Points on a hilly landscape, in no order, each with its height.
From any point a climber takes the steepest step (rise divided by distance) to one of its 5 nearest points. It stops when none of these is higher. Distance is the straight distance between rows; heights are no part of it.
J_240: [ -9  40 -44  23  -9  14  27   5]  height 488
J_864: [ -2  -3  44 -36  24 -22 -10 -14]  height 429
J_598: [-15  62   6  22  31  11  29  -3]  height 581
J_171: [ -7  19  33 -40  54  -6   5   9]  height 417
J_697: [ -7 -16  42 -14   4 -28  -8 -27]  height 398
J_236: [ -9   7 -22  15 -11  -6  14 -15]  height 418
J_832: [ -1 -31  29  -2  -9 -20  -5 -32]  height 529
J_272: [ 30   1  -9  10 -57  15 -43  56]  height 445
J_458: [ 10 -64   5   6 -20   2 -12 -23]  height 468
J_951: [ 24 -82  12  15 -25  14 -12 -15]  height 472
J_811: [-15  22  -3  10   2 -10  15 -13]  height 102
J_498: [ -8  28  22 -36  70  12  19  20]  height 467
J_735: [-9 81 13 30 43 27 28  2]  height 587
J_921: [  9  -7 -47   5 -30  11 -10  18]  height 503
J_936: [-13  31  10  11  14 -13  21 -11]  height 64
J_638: [ -7 -15  -1   5  -9 -14   2 -25]  height 359
J_609: [  8 -53  30   5 -16  -8 -11 -36]  height 501
J_541: [ 18 -73  10   9 -22   4 -16 -28]  height 476
J_168: [ -7  -6  25  -7  -1 -24   2 -20]  height 276
J_543: [ 18 -12 -43   0 -34  17 -24  35]  height 413
J_662: [  1   8 -54  12 -23  19   7  17]  height 523
J_62: [-10  21 -41  21 -11   7  20  -1]  height 522
J_841: [ -5   0  35  -7   5 -28  -2 -22]  height 295
J_482: [ 32 -16  -9   6 -50  20 -51  55]  height 481
J_365: [-13  28  33 -25  40 -15   7   5]  height 434
J_979: [-11  58  23   4  47  13  21  12]  height 580
J_485: [ -7   3  41 -50  46 -11   1   4]  height 381
J_135: [  0 -51  18   4 -16 -14 -10 -35]  height 495
J_582: [-14  51  15  10  27  -2  20   0]  height 531
J_22: [ 23 -69 -10   8 -27  17 -31   3]  height 345
J_285: [ -7  17  32 -40  42 -18   5   6]  height 397
J_711: [-13  30  26  -6  23 -14  16  -3]  height 197
J_225: [ -8  23  36 -25  33 -18   3  -1]  height 412
J_374: [ -7   2  40 -29  27 -22  -2  -8]  height 658
J_134: [ -5   6 -42  12 -22   6  13   3]  height 541
J_813: [  8 -14 -37   3 -30   9  -6   9]  height 496
J_166: [ 23  -7 -28   3 -41  21 -33  45]  height 385
J_104: [-10  23 -19  19  -4   0  24 -11]  height 480
J_812: [ -4 -14 -21   9 -22  -7   2 -13]  height 612
J_179: [ -8  10 -31  16  -7  -1  14  -9]  height 499
J_119: [ -2 -34  -6   3 -22  -6  -6 -24]  height 593
J_459: [-14  39  29 -15  44  -6  12   9]  height 492
J_357: [ 30 -82   0  10 -26  18 -24   1]  height 430
J_972: [ 13   0 -47  -1 -30  20 -14  37]  height 411
J_474: [  4 -36  35  -3  -8 -23  -8 -35]  height 592
J_970: [  8 -41 -14   5 -24  -3 -12 -16]  height 443
J_580: [ -8  21  25 -49  72  12  14  14]  height 425
J_816: [-13  71  15  20  45  17  27   8]  height 584
J_860: [-12  36 -10  19   7  -4  26  -8]  height 440
J_32: [-14  23  36 -16  25 -19   4  -5]  height 331
J_625: [-15  36  20   1  27 -14  19  -1]  height 311
J_257: [ 12 -26 -39   6 -29  10 -16   8]  height 621
J_335: [-10   2 -14   8  -8 -13  10 -15]  height 242
J_435: [ 23 -30 -29   3 -38  18 -32  31]  height 657
J_401: [ -9  16  39 -19  24 -23   1 -11]  height 378
J_103: [ 32 -29 -17   7 -44  21 -45  43]  height 511
J_999: [-14  43 -20  28   4  11  34  -6]  height 500
J_604: [-16  18  19  -6  15 -19  14  -7]  height 112
J_262: [ 23 -40 -22   4 -36  19 -39  31]  height 530
J_914: [-12  51  25  -9  57   6  21  12]  height 570
J_810: [ 27 -44 -16   7 -36  19 -42  29]  height 482
J_685: [  0  -1 -47   6 -29  13   4  12]  height 533
J_211: [-17  53  -3  21  19   3  29  -7]  height 557
J_422: [ 20 -21 -33   1 -35  17 -23  33]  height 494
J_562: [ 29 -63  -3   6 -31  16 -35  21]  height 304
J_176: [  1 -27 -19   8 -19  -2  -8 -13]  height 421
J_163: [ -8  -9 -16   8 -15 -13   2 -18]  height 377
J_87: [-15  25  15   1  13 -17  14 -10]  height 37
J_331: [ -5  29  31 -32  51  -1  10  13]  height 438
J_766: [ -5  -7 -34   6 -21   5   6  -2]  height 571
J_83: [  1  19 -47  13 -18  11  14   4]  height 532
J_749: [ -2 -24  11   2 -10 -14  -4 -31]  height 450
J_949: [ -4  -6  44 -21  15 -28  -6 -22]  height 366
J_164: [-11   0  14   1  -7 -24   7 -20]  height 169
J_18: [-12  35 -20  22   2   2  28  -5]  height 589
J_874: [ -4   7  26 -61  73   7  10  10]  height 373
J_307: [ 20 -63 -11   6 -29  11 -22  -5]  height 364
J_290: [-15  61  -8  33  18  20  33  -3]  height 562
J_577: [ 19 -43 -26   3 -30  17 -31   7]  height 357

For each start below, name the point where the climber stops.
J_914: J_735
J_62: J_812
J_562: J_435
J_211: J_735
J_87: J_735
J_22: J_474
J_936: J_18
J_662: J_812
J_171: J_735
J_541: J_474
J_638: J_812
J_841: J_474
J_970: J_812

Call two points neighbours if one is among the 5 nearest of the other. Go from one point of each pair to the other, from neighbour to neighbour, staying as high as possible. Name the lowest point that can't be avoided.
J_374, J_812: J_225
J_18, J_257: J_921
J_257, J_474: J_749
J_18, J_812: J_62
